A landscape with many valleys, sampled at points; each row gives a point and its height.
A ball rolls from a point to the lowest of its 2 nearest points, and stops where none of them is lower. Distance is the straight distance between rows; heights are no part of it.
Mopa: [186 134 126  86 100  69 104 101 111 132  90  88  98  87  99 180 148 113
 137 137 151 147 138 142  73 165 121 109 151  52 165 169 106 124 104 150
  99]  (h 3.26)
kevam: [ 87 139 154 127 129 153 124  60 112 138 140 144 114 125 162 137 149 133
 127 120 139 104 117 135 135 119 127 149 152 163 167 115 125 129 113 107
 148]  (h 4.68)
gop: [146 110  86 142 130 142 138 158 150 106 113 127 136 122 100 149  69 175
 138 117 121 153  89 117  69 133 125 120 107  88 117 132 172 128 156  82
 126]  (h 3.24)
vov: [176 129 114 108 133  60 165 121 136 127  99 120  87 106 112 155 116 114
 123 100 125 131  92 165  80 170 159 101 139 115 167 121 182 114 103  75
  82]  (h 3.15)
Rad: [199 149  93  67  89  98  98 135 126  98 129 149 133 101 138 164 170 130
 148  63 134 105 163  91  99 166 100  73 166  71  96 211  91 124 155 160
 142]  (h 6.75)
livan: [ 49 141 170 131 114 145 100 119 116 135 114 100 155 110  80 145 129 101
 144 186 168 160 144 112 176  78 113 169 162 150 174 121  65 155 116 174
 107]  (h 3.63)
buv: [ 90 127 129  95 121 128 158 106  54 128 126 114  81 110 172 126 180 174
 122 141 122 118 162 134 111  86 104 186  90 180 147 104 152 135 151  98
 186]  (h 4.93)
rav: [164 122 116 104 116  40 151 145 157 152  91 110  85 108  96 192 116  88
 131 108 101 120  88 173  82 189 164  93 124  91 185 132 151 125  99 101
  66]  (h 2.69)
Rek: [191  93 134  96 112  86  91 127 137 154 118 159 120 161 179  87 137  71
 106  82  98  52 162 145 172 109 113  78 127 159  59 164 120 112  96 186
 117]  (h 1.09)
zeli: [163 143 141 112 102  79  99 113 167 175 115 140 126 135 161  87 131  94
 129 108 143  98 141 140 161 148 153  72 170 133 107 148 128 108 126 141
 108]  (h 3.68)
Sode: [157 132 130 113  98 101  85 152 166 175 143 156 149 131 154  79 144  90
 132 117 126 104 155 114 193 119 154  84 170 137  77 177 110 113 141 159
 118]  (h 3.11)
banun: [152  57 126 138 147 139  87 131 111 120 132 148 152 179 123 146 160 108
 119  53  71  79 119 106 123 143  69  76  90 146 146 129 101 137  82 189
 122]  (h 6.74)
rabot: [134 170 148 115 111 105  95  75 106 135 118 121 134 102  83 192 182 102
 145 162 173 144 128 119 135 171  95 111 188  77 178 162  43 145  97 170
 105]  (h 4.23)
Mape: [144  77  97 138 133 181 149 148 117  83 129 140 157 151 133 135 142 181
 113  68  78 117 109  87  86 123  86 106  74 113 118 135 133 127 148 130
 140]  (h 3.29)
karum: [104 132 112 181 136 147 146 217 124 141 158 109 146 153 121  79 100 138
 121 157 137 173 141 114 165  99 154 138  96 120  70 128 142 129 188 147
 179]  (h 8.71)
gana: [143 139 129 130 118 127  81 107 139 131 132 133 157 128 107 149 167 112
 152 112 143 133 118  95 123 160 110  94 160 102 173 152  73 144 115 164
 130]  (h 4.67)
dile: [169  86 138 128 157  82 132 127 118 127 118 123 129 119 136 124 140  73
 114 103  86 121 118 133 142 120 123 115 110 146 164 105 137 120  64 129
 107]  (h 5.84)
mumo: [165 157 119 115 100  88  84 110 119 163 102  98 134 109  88 189 166 109
 149 149 154 146 130 125 104 178 103  95 175  50 156 168  66 135 125 164
 110]  (h 3.77)
lirut: [161 174 100  82 113 111 115 142 139  90 129 107 106  79 116 118 101 145
 161 170 172 156 162 152 134 112 143 162 157  94  76 167 152 147 175 122
 158]  (h 3.97)
Feg: [133 128 137 150 139  70 146 111 157 181 120 165 112 155 113 129 127  60
 122  97 111 114  84 146 133 176 145  76 126 147 151 105 146 101  98 106
  75]  (h 6.40)
fub: [105  81 158  97 132 148 109 121  78 113 111 113 147 103 159 134 191 127
 120 137  82 114 171  90 143  75  77 149  87 158 165 126  68 158 109 190
 164]  (h 4.71)
Zuf: [137  80 100 161 141 152 162 148 133 101 119 132 132 144 124 139 104 177
 105  96  84 132  78 107  79 135 107 109  94 104 134 105 173 110 144  92
 127]  (h 2.67)
rikot: [178 183 104  81 123 120 126 125 160 111 154 137 106  98 143 107 104 155
 138 133 172 124 146 186 134 151 175 128 180 111  64 172 153 129 178  91
 124]  (h 4.10)
zikon: [147  97 109 150 143 140 161  98 112 104 137 149 126 158 127 142 139 126
 107  67  92 107  96 116  97 154 110  98 104 141 158 113 159 108  98 102
 113]  (h 6.98)
Rifer: [151 168 128  95 122 103 128 106 143 121 137 111 105  93 137 103  97 153
 150 183 183 147 150 181 140 135 161 159 165 131  95 141 144 141 148 101
 142]  (h 3.38)
Zubot: [ 24 164 177 156 146 202 119 113  83 174 156 131 137 151 182 110 171 146
 120 137 135 112  92 113 150 101 133 196 117 194 110  78 102 105 150  97
 171]  (h 5.37)
tuk: [ 62 145 156 178 153 179 119 109 143 143 133 137 157 137 115 128 123 105
 135 145 158 152  99 133 163 129 133 155 148 148 163  97  89 140 121 119
 118]  (h 4.87)
des: [ 94 127 151 163 127 186 102 109 146 145 136 149 176 150 140 103 152 123
 132 104 115 123 122  89 161 119 129 101 140 137 146 137  80 129 137 142
 149]  (h 4.64)
liroz: [109 164 161 151 119  98  99  81 135 163 133 132 144 112  81 172 180  66
 147 147 172 139  92 120 160 172 125 121 183 109 179 134  54 138  78 163
  99]  (h 4.66)
Sited: [161 148 141  84  94  58  90 130 139 181  87  84 114  90 122 137 107  90
 133 184 165 147 137 171 137 138 155 104 182  86 129 170 102 117 132 154
 102]  (h 5.63)
riped: [150 126 102 108 101  95 141 163 129 108 115  94 101  85 113 110  82 142
 142 169 159 152 148 135 124  94 138 151 128  97  97 137 161 147 137 128
 159]  (h 4.46)
tofo: [146 101 128 140 132 101 186 155  96  69 110  90 102  86  79 156 126 146
 123 152 114 168 152 127  89  94 109 176  89 119 176  94 179 144  84  94
 114]  (h 7.89)
dodiz: [204 104 143  65  86  65 126 164 108 105  71  94  84  55 121 147 122 104
 138 162 133 134 159 132  69  98 132 121 146  78 112 151 140 134  92 149
 126]  (h 7.15)
dasil: [ 84 104 134 138 148 159 177 127  90  79 129 116 105 112  99 174 147 165
 123 138 113 160 123 122  96  87  92 192  80 144 199  95 152 145 116  96
 137]  (h 5.47)
getuv: [ 75 178 180 168 126 166  75  93 172 189 147 133 157 143 141 112 133  84
 147 158 177 129 137 134 199 137 177 148 193 152 119 120  74 139 104 127
 107]  (h 5.34)
lufu: [106 119 138 145 138 121 156 120 102 115 124  99 118 106 118 115 120 145
 115 179 152 163 150 137 147 102 127 174 117 144 157  96 147 146 125 120
 141]  (h 4.12)
zikug: [111 118 142 154 152 135 149 123 125 140 126 116 145 117 124 112 125 105
 117 160 134 153 116 133 163 115 132 140 137 156 162  90 132 137 106 123
 126]  (h 4.47)
bekot: [122  89 110 182 119 127 157 208 106 118 107  76 139 124 111  99 119 132
 129 149 103 165 137  95 111  90 124 159  54 116 113 102 154 157 134 172
 169]  (h 8.26)
Luguv: [ 54 137 150 140 126 169  91 128 113 136 110 119 158 115 113 111 136 127
 153 191 145 167 157 106 185  71 112 159 141 131 141 132  61 159 135 176
 147]  (h 3.19)
Pav: [ 93 103 134 119 145 144 180 123  64  95 117 116  99 125 154 144 178 173
 105 121  92 125 124 114  94  98 102 182  67 171 182  93 155 130 135 103
 166]  (h 5.21)
Pinor: [131 107 108 147 111 120 104 154 126  93  98  97 148  83  74 169 112 133
 159 143 122 156 123  99  86 112 105 134 112  73 171 135 123 144 109 140
 103]  (h 6.54)
meb: [110 147 136  76 101 155 103  64 110 118 139 161 101 130 147 183 172 170
 173  82 158 103 128 124  77 147  98 140 155 122 160 160 103 136 133 105
 153]  (h 3.76)
Baso: [106 112 142 167 173 169 165 111 117 131 141 155 152 168 136 114 125 117
  91  88  84 112  74 122 135 147 122 100  99 157 134  98 150  92 119  99
 115]  (h 7.18)
Pabi: [ 72 146 131 127 149 185 143 110 105 119 166 129 120 127 147 142 108 207
 133 155 140 127 119 137  99 114 125 179 117 141 110 118 138 136 168  75
 165]  (h 4.55)
Mipu: [155 110 108  95 104 123 126 144 111  61  87  96 122  66  96 160 119 149
 156 143 134 143 151 105  78  94 101 150 119  79 145 148 142 147 121 133
 141]  (h 6.76)
fitel: [ 97 143 126 174 143 158 134 125 172 182 140 163 152 192 144  93 110 108
  98 104 126 107  92 124 157 157 152  71 135 148  89 122 152  82 134 112
  97]  (h 3.89)
gul: [172 155 118  90  83  68 117 143 166 179  74  88  99  99 115 159  94 121
 140 167 142 139 123 180 106 170 164 108 166  61 128 165 119 124 157 128
 106]  (h 5.35)
tuzur: [159 139 126 109 150  97 178  94 127 116 123 137  87 113 129 124 100 134
 105 121 140 131  96 172 109 163 150 124 134 142 148  97 200 119 107  57
 102]  (h 3.64)
guvur: [106 189 131 132 115 174  96  87 161 138 174 185 138 185 141 116 131 147
 142  93 147  87 122 119 143 170 163 114 170 129  87 167 110 126 149 104
 128]  (h 2.50)
bizet: [ 79 177 155 144 142 194 118 100 150 146 177 172 146 181 168  99 115 143
 102 120 140  90 128 125 170 152 181 124 169 150  63 143 131 107 149  94
 122]  (h 3.33)
mis: [193 166  99  78  83  74 100  86 123 118 110 153 116 135 126 162 175 135
 143  82 136  96 130 132 101 197  97  54 163  81 106 181 107 125 136 149
 128]  (h 7.01)
Dez: [176 129 111  94 105  80 129 139 151 138  88 104  94  99 125 143  93 134
 133 141 148 150 117 162  99 151 162 117 152  90 122 144 163 131 139  89
 109]  (h 5.02)
Bozi: [ 90 138 123 182 149 142 165 187 109 140 142  83 139 155 106  93  72 155
 122 173 161 185 126 125 135 115 150 160  73 114  91  96 168 133 169 121
 165]  (h 8.53)
far: [124 151 102 142 147 159 133 157 177 120 141 120 139 140 114 142  54 185
 132 135 131 146  88 136  96 160 150 119 120 104  75 126 159 108 173  64
 115]  (h 3.86)
Gubeb: [159  62 126 163 132 100 180 210  95 118 105  70  96 125 117 117 118 131
 128 151 108 144 146 123  84 106 134 163  52 128 121  90 178 140 105 154
 161]  (h 8.13)
fodut: [ 40 177 199 151 141 177 133 101 103 189 162 146 127 158 193  91 155 113
 104 163 149 118 132 130 180 106 165 200 134 191  93  94 112 118 142 103
 160]  (h 5.70)
gup: [ 67 169 138 108 153 161 159 118  95 134 189 136 105 140 176 110 122 201
 121 152 146 111 133 152 122 118 139 182 104 159  79 128 155 129 182  70
 186]  (h 4.09)
bodi: [167 105 136 129 135  89 107  90 128 139 119 153 130 162 158 101 150  86
 109  79  88  68 134 138 148 118 112  79 121 174 117 134 133 104  85 169
 109]  (h 2.07)
vef: [100 131 138  95 108 118 138 121  97  67  94  90 115  81  62 182 130 145
 142 164 134 165 156 112 104  76  94 183 123 127 191 127 133 151 104 135
 107]  (h 7.65)
bame: [107 171 161 157 119 135  92  86 169 179 139 126 146 134 110 136 151  76
 147 144 181 133 102 131 167 172 146 131 190 129 154 123  70 140  99 154
 102]  (h 4.98)
Puvof: [139 154  87 119  95 137 101 186 196 159 138 166 132 162 122 128  97 141
 137 122 129 122 123 141 153 152 178  81 155 105  66 167 139  96 205 104
 100]  (h 4.94)
Busaf: [ 57 115 179 109 127 120 130 110 104 121 119 115 138  87  77 152 164  81
 126 180 138 154 152 109 173  83  99 166 151 157 205 112  61 144  90 167
 108]  (h 3.98)
nomi: [ 93 132 114 182 128 191 108 184 163 158 161 151 180 176 134  97 118 134
 113 113 108 135 113 104 164 126 145  91 144 125  81 144 108 106 178 129
 122]  (h 4.76)
vevu: [111 137 137 111 119 148 107  77 126 115 125 133 130 113 132 157 155 129
 158 126 151 125 130 116 133 140 116 139 156 130 185 151  95 140 111 127
 133]  (h 4.27)
ridi: [ 44 128 147 141 161 193 150 105 112 104 147 124 115 128 116 168 107 165
 145 152 134 146 103 140  98 128 119 186 111 150 157  94 134 131 135  88
 134]  (h 4.95)
tiniz: [175  76  89 113 102 123 116 177 143 106 101 129 136 114 118 154 112 144
 156  79  89 115 124  92  76 132  97  91 106  82 104 150 133 135 137 135
 129]  (h 9.18)
dipos: [ 74 125 150 164 151 209 164 135 108 122 151 138 151 162 157 110 126 168
  87 121 107 125  86 104 122 130 121 133  96 148 125 114 127 123 167 104
 163]  (h 5.69)
gade: [ 99 126 150 150 178 124 211 129  82 123 131 108 101 151 147 100 142 128
  83 169 142 144 134 142 130 122 142 183  51 184 163  74 174 124 135 113
 163]  (h 4.26)
lakir: [ 98 137 137 114 138 116 180 107  75 141 142 110  78 141 171  94 158 157
  97 163 150 123 159 137 133 108 148 195  72 192 138  96 150 128 162 110
 188]  (h 4.62)
mikeg: [194 118 154  59 102  57 126 115  94  99  84  80  89  58 108 146 133 109
 113 161 156 141 168 132 100 109 126 145 157  96 165 132 128 128  86 150
 101]  (h 7.34)
mul: [129 169 142 121 148 134 132  60 145 135 140 144 106 134 138 137 113 125
 137 122 166 119 111 179 120 178 160 130 160 135 144 111 137 127 112  81
 104]  (h 5.38)
pebam: [134 105 106 163 118 144 148 225 129 127 141 124 145 139 126  97 108 134
 128 115  97 147 141 106 135  93 131 131  93 106  59 134 141 141 187 165
 179]  (h 8.88)
Neti: [183 116 121  94 102  60 123 132 133 153  86 101 106 101 117 164 129  90
 139 133 124 137 118 139  96 170 138  91 146  93 176 139 127 122  99 131
  83]  (h 2.74)
rizi: [116  86 162 160 153  97 120 164 130 173 121 101 162 106 122 112 134  58
 123 168 103 149 126 121 177  98 124 124 119 151 167  89  90 131  82 170
 102]  (h 4.42)
Dofo: [154 154 157  75 102  81  75 111 124 154 115  93 129  70 123 106 125  90
 129 189 192 151 163 146 165 118 144 124 187  92 123 180  73 125 130 162
 114]  (h 5.90)
sul: [175 104 133 102 145  80 155 105 104 105 119 116  97  95 153 113 144 103
 108 140 110 119 150 144 130 100 129 145 116 154 169 105 156 131  76 124
 135]  (h 5.55)
zelod: [ 48 131 155 138 144 187 123  81  87 159 151 137 109 123 158 152 171 131
 143 112 131 109 105 125 125 106 117 179 129 182 145  91 108 117 133  95
 158]  (h 5.00)
baze: [190  93 133 125 154  96 170 127  91 102 123 138 122 163 176  77 153 114
  76 112  77  91 116 152 128 108 116 135  64 180 104  87 177 131 106 140
 144]  (h 3.37)
Leka: [ 81 155 133 173 138 203 104 156 159 160 174 176 175 187 139  82 133 131
  95 131 134 112 120 119 189 134 176 110 169 126  67 155 121 103 170 103
 117]  (h 4.11)
gen: [118 122 119 148 128 152 139 147 122 120 137 111 142 108 130  97 106 158
 126 154 136 158 150 117 158  96 130 147 112 119 118 118 132 145 158 130
 161]  (h 3.66)
kof: [ 98 174 173 178 146 132 117  70 158 179 137 169 129 160 153  94 117  54
  98 115 139 114 104 136 188 158 162 119 159 167 124  95 127 109  95 117
 106]  (h 5.94)
mufuf: [160 133 127 106 147 125 179 102 125 106 143 122  95 119 149 113  93 169
 106 149 153 136 132 161 114 133 146 159 123 142 123 100 186 133 132  61
 146]  (h 3.40)
Fes: [167 100 109 104 114  91 152 152 158 145  98 128 112 123 144 115  94 119
 122 127 108 126 110 147 114 144 139  91 130 125 118 117 169 116 128 111
 125]  (h 4.65)
Bimu: [163  73 138 120 140 104 117 160 124 132 111  99 139 101 128 129 134  99
 122 133 100 135 137 109 135 106 108 119 116 123 152 116 129 139  91 156
 128]  (h 6.08)
Vupe: [ 68 134 157 201 144 192  97 125 153 171 147 149 167 167 114 121 130 103
 126 109 136 138  83  94 170 144 147 113 146 141 138 109  73 127 119 134
 122]  (h 5.04)
Ladir: [196 104  80  94 101  90 114  95 129 104 120 170 119 160 159 119 147 127
 124  43  99  61 146 131  98 145  94  61 119 127  89 158 146 104 101 159
 116]  (h 7.39)
zivam: [197  61 103 102 140 116 111 107 103  90 111 153 123 176 156 129 147 123
 102  41  81  52 132 134 107 129  77  90  94 152 117 129 140 118  81 156
 120]  (h 7.17)
Bol: [153 166  94  85 124 164 103 139 148  81 158 158 140  96 134 142 127 156
 155  84 143 112 164 116 142 117 133 133 165  94 104 188 115 133 189 128
 164]  (h 6.13)
zupib: [163  84  93 124 112 137 140 187 145 112 124 123 141 121 140 116 119 146
 137 112  89 132 128 105 110 105 114 113 108  98  87 131 137 125 155 140
 146]  (h 9.05)
rutu: [ 90 124 130 175 132 194 144 140 130 142 158 149 179 177 154  87 142 145
  84  98  88 118  93 106 150 123 129 104 106 148  99 121 125 109 162 128
 141]  (h 5.31)
Kidov: [169 109 110 107  88  91 134 148 172 163 111 152 109 148 159 104 124 110
 118  91  97  95 117 137 145 136 143  71 140 142  84 147 149  98 133 142
 108]  (h 4.19)
Vigeb: [116 167 110 133 146 182 105 122 170 114 161 148 145 159 118 138  91 179
 132 108 149 132  92 129 109 166 133 108 146 111 111 144 118 121 161  82
 113]  (h 4.49)
did: [140 189  74  99 128 179  81 149 151  70 159 143 142 101 106 157  95 166
 168 129 140 152 152 139 110 103 144 154 144  87  82 187 129 147 193 131
 150]  (h 5.66)
feb: [132 151 105  95 135 118 181 115 110  86 150 112  79 102 138 114  92 194
 131 163 175 136 164 159 109 118 136 185 112 131 101 121 185 145 170  76
 167]  (h 2.86)
vubok: [122 172 114 103 159 140 185 135 120  99 193 128  95 130 160  97  80 205
 117 154 160 128 162 156 112 128 155 183 101 132  72 122 171 129 187  84
 183]  (h 3.44)
lil: [175 104 139 102 127  49 184 140  93  88 109  79  84  79 118 127 134 110
 109 176 137 142 174 135 124  84 133 171 112 145 164  80 168 130  76 132
 125]  (h 5.28)
nere: [164 128  86  87 108 145  92 140 146  86 140 152 152 107 135 144 151 143
 160  64 124 110 165  91 124 129 102  98 148  85  99 196 105 126 177 156
 151]  (h 6.45)
nes: [161 112 139 145 164  99 202 127 105 119 132 117 108 133 158  95 145 117
  84 134 102 134 122 144 133 118 144 152  66 180 140  72 180 118 108 114
 146]  (h 3.88)
Bosal: [137 121 108 144 127  92 117 128 161 161 120 147 130 155 101 162 124 105
 145  93 109 115  75 124 108 193 124  64 137 123 158 122 134 113 118 122
  77]  (h 6.59)
bige: [158  85 132 144 148  75 134 142 137 165 111 169 101 185 147 125 112  60
 109 101  58  83 106 178 145 144 122  84  83 178 130 108 164  97  69 154
  72]  (h 3.27)
dida: [121 110 137 134 109  98 174 160  79  64  95  78 110  90  67 163 121 138
 126 163 122 159 182  97 110  66 107 188  89 122 172  97 157 153  82 149
 122]  (h 7.78)
babi: [ 64 162 178 154 129 171 105  96 142 176 153 156 141 140 174  87 132 111
 115 162 160 129 147 130 201 116 172 168 166 162 102 115  95 139 126 116
 141]  (h 5.68)
sogu: [186 134 109  89  93  61  95  84 134 131 115 163 122 161 140 135 167 108
 132  68 115  77 132 121 111 177  93  54 146 126 110 159 120 119  94 164
 119]  (h 7.22)
laz: [107  78 126 177 157 171 115 133 134 131 130 131 175 135 103 136 147 112
 135  99  92 147  96  90 133 124 101 114 109 124 177 116  96 141 113 142
 114]  (h 6.28)
Tez: [189 159  79  71 101 109 136 154 173 124 134 151  90 116 139 116 110 143
 138  96 139  97 127 171 127 143 165  93 170  98  62 176 171 112 191  95
 128]  (h 4.75)
ropo: [115 172 158 155 152 151 124  84 159 166 144 141 135 145 133 114 101  94
 123 124 163 129  94 150 160 164 168 123 162 139 132 101 126 120 108  99
 102]  (h 5.67)
kelor: [129  81 149 155 152  94 110 154 159 200 123 136 157 143 132 113 120  48
 121 136  80 130 101 139 177 124 129 104 114 164 157  99 108 121  85 157
  95]  (h 4.08)
Sosad: [124 102 124 147 121 112 101 155 140 140 102 103 157 102 101 136 113 117
 141 156 117 161 138 100 128 104 113 113 131 104 153 131  97 140 124 154
 125]  (h 6.32)
rana: [ 90 132 116 194 134 144 117 105 155 165 142 183 130 210 146  98 136  95
  90  71  94  87  93 119 136 162 121  64 127 159  90 125 137  77 109 156
  87]  (h 3.35)
fesus: [ 96  83 138 180 162 190 147 154 114 113 144 125 167 144 129 115 144 145
 105 118  80 142  86  96 122 118 109 128  87 138 154  96 125 135 139 142
 146]  (h 6.01)
gifo: [104 156 103  92 125 182 110  72 125  94 150 141 105 142 129 188 139 200
 181  97 153 111 109 136  41 156 111 161 139 104 162 157 116 134 152  93
 142]  (h 4.21)
vare: [128 171 125 123 148 163 126  73 145 112 147 145 117 149 119 162 108 163
 150 107 160 113  77 149  81 204 132 126 156 111 145 133 124 130 139  80
 105]  (h 4.99)
vilus: [132  87 117 172 148 120 127 114 134 152 127 171 128 192 151 119 129  86
  90  75  72  74  94 151 125 149 111  75  85 179 113 113 154  82  92 163
  82]  (h 2.78)
repeb: [166 157  62  93 108 145 108 176 174 115 144 171 130 132 130 134 121 153
 143  82 133 113 131 134 141 140 160  92 171  88  75 189 146  97 200 127
 118]  (h 5.36)
vaku: [178  69 142 101 145 128  95  99  89  97 114 146 140 168 161 132 171 112
  99  55  75  63 150 115 131 109  64 109  76 167 145 130 109 144  81 179
 149]  (h 6.96)
zivul: [ 87 158 133 120 105 148 103 145 111 133 139 116 137 100 130  81 141 137
 135 185 144 149 191 112 204  70 128 160 143 137 115 138  84 155 159 170
 178]  (h 2.55)
bogum: [114 154 105 153 127 149 115 157 184 172 143 162 143 182 138 103  90 146
 115 117 137 113 111 137 153 158 175  75 160 123  69 139 147  87 166  91
  93]  (h 4.41)
lidi: [ 82 168 127 164 156 179 134 154 128 123 171 125 155 146 125 103  85 170
 137 186 158 164 141 139 142 127 149 166 125 136  86 111 125 144 172 106
 148]  (h 2.87)
zelap: [132 135 135  99 120  66 190 129  93  96 114  64  71 101  83 123 111 132
 124 196 177 161 189 150 135  89 136 199 116 147 153  88 175 141 109 115
 130]  (h 5.03)
nivib: [171 134 107  92  90  94  94 134 147 143 148 180 145 145 174  96 164  92
 121  72 112  58 171 118 168 125 138  68 161 135  61 191 120 107 126 189
 124]  (h 2.23)
vuv: [197  70  94 102 109 113 141 160 145 102  99 128 108 125 129 160 122 152
 141  71  71  98 113 112  54 133 115  98  98 100 114 127 169 122 101 116
 113]  (h 9.29)
rinin: [132 172  86 131 139 168  87 125 169  97 154 128 148 129 104 148  93 175
 163 131 148 156 108 145  87 152 147 127 152  87  82 185 110 137 190 104
 123]  (h 5.09)
Kipi: [ 76 162 132 170 171 195 127 155 151 138 166 138 168 161 127 110  81 176
 117 149 128 145 107 126 140 147 146 134 131 121  79 117 133 118 163  85
 130]  (h 3.62)
Nativ: [ 98 117 123 161 135 174 107 139 149 133 134 120 157 135 117 105 114 151
 138 127 136 148 122 106 142 125 129 123 143 129 131 133  93 134 151 120
 146]  (h 4.20)
tum: [ 33 123 144 129 150 164 164 115  81  77 132 112 101 113  69 195 135 150
 152 145 136 158 110 141  97  99 103 216 109 149 184  85 124 133 123  88
 104]  (h 5.23)
kave: [ 66 111 139 110 122 160 104 107  78 136 118 128 143 103 153 134 192 141
 139 122 111 108 172  80 136  73  81 152 112 164 167 124  76 134 138 147
 168]  (h 5.01)
doke: [141 127 117 127 118  90 176 163  96 101 109  72  86 103  95 115  87 140
 145 189 174 161 177 128 124  90 144 178  99 114 114 106 184 144 120 125
 153]  (h 4.78)
ral: [137  85 125 167 131 135  89 139 145 145 133 143 174 150 108 154 154 106
 146  85  87 115 100  87 120 146  83  71 120 128 166 134  89 137  92 166
 108]  (h 6.50)
mos: [124 135 138  92 111 114 111 126 118 127 120 111 124  82 138  95 140 120
 127 177 142 143 182 111 174  90 124 141 156 130 133 149  94 145 134 153
 161]  (h 1.84)
nezev: [156 112 137 137 142 121 150  93 111 131 125 156 141 159 179  76 147 107
  82  91  81  82 131 142 148 103 124 119 103 183 110 112 147 120 107 143
 137]  (h 2.76)
ris: [149 117 144  93 115  68 148 126 102  76  95  81 109  66  66 174 137 112
 122 156 140 157 152 144  95 105 113 165 141 101 191 124 139 133  83 111
  85]  (h 7.51)
zirot: [ 93 123 110 193 140 150 149 168  94 105 124  91 146 136  88 123 100 155
 128 176 137 189 128 106 119  93 125 168  65 118 130  95 156 154 146 136
 153]  (h 8.39)
Nofut: [160  86 107 165 127 100 182 174 117  94 107  91 102 106 104 131 106 148
 125 149 118 167 135 125  86 116 131 156  83 110 130  84 193 133 114 110
 145]  (h 8.01)
tad: [121 169 147 173 139  85 113  74 162 187 127 169 107 149 117 116 137  43
 123  96 148 103  79 151 153 190 154  94 161 150 130 113 131 107  81 122
  84]  (h 6.20)
suneb: [108 177 132  99 104 155  96  51 137 127 155 183 117 160 150 134 155 162
 155  78 155  88 123 127 113 166 129 119 168 128 135 165 102 137 131 112
 152]  (h 3.25)
dib: [126  85 118 124 135 177 120 160 113  81 130 139 161 126 153 123 155 165
 129  83  77 127 145  79 111 103  87 131  87 110 121 149 100 152 165 159
 177]  (h 3.85)
fip: [108 180 139 119 131 129 137 103 147 115 143 101 140 107 115 126  74 154
 159 203 195 169 142 188 123 136 147 171 158 121  97 117 120 155 140 111
  91]  (h 2.75)
mak: [137  78 142 113 136 161  98 146 106 104 116 131 165 109 162 125 174 131
 128 102  70 105 175  79 140  98  75 127  77 130 127 147  67 155 126 194
 167]  (h 4.35)
ras: [148  79 129 140 121  87 124 158 167 185  98 142 128 161 144 123  98  74
 116 114  69 105 108 152 151 146 135  79 105 157 134 109 135 112 103 162
  89]  (h 3.69)
Kuz: [161 116 125  95  77  91 108 180  99  96  68  94 116  61  79 155 108 112
 161 166 144 160 154 106  73  70 116 133 123  52 108 161 130 132 109 155
 131]  (h 6.94)
tira: [157 140 136 118  92  90  74 129 141 186 113 138 149 126 111 152 162  89
 144 138 141 130 107 113 127 185 106  70 169  86 149 149  72 129 109 175
 109]  (h 4.24)
bupi: [ 68 180 147 142 148 149 146 134 131 131 167 104 145 137 114 119  70 155
 160 214 184 182 149 162 132 126 152 175 136 140  79  94 133 150 150 116
 111]  (h 2.15)
Tuzuz: [ 92 104 162 139 144  98 133 140 115 127 116  99 145  89 101 120 142  68
 120 192 129 161 151 120 185  80 113 153 125 153 185  91  91 140  83 164
 100]  (h 4.31)
Gug: [153 113 104 131 132 116 133 102 139 107 120 137 131 135 110 144 136 137
 134  74 121 124  88 116  87 179 113  82 132 109 173 129 130 119 108 108
 105]  (h 6.79)

Call two points neighbours if one is among the 2 nearest of the other. Go from one point of each pair to the other, from neighbour to neighbour, staying as low as possible. Name the highest point that can't be avoided.
Rifer, Rek -> Dofo
feb, vevu -> gana
mos, vilus -> rizi
Rifer, mos -> repeb
mumo, Rek -> dasil
guvur, Vigeb -> vare
rav, feb -> tuzur

For each start below, name the point where the ball stops.
Sited -> Rek
vaku -> guvur
dasil -> Rek
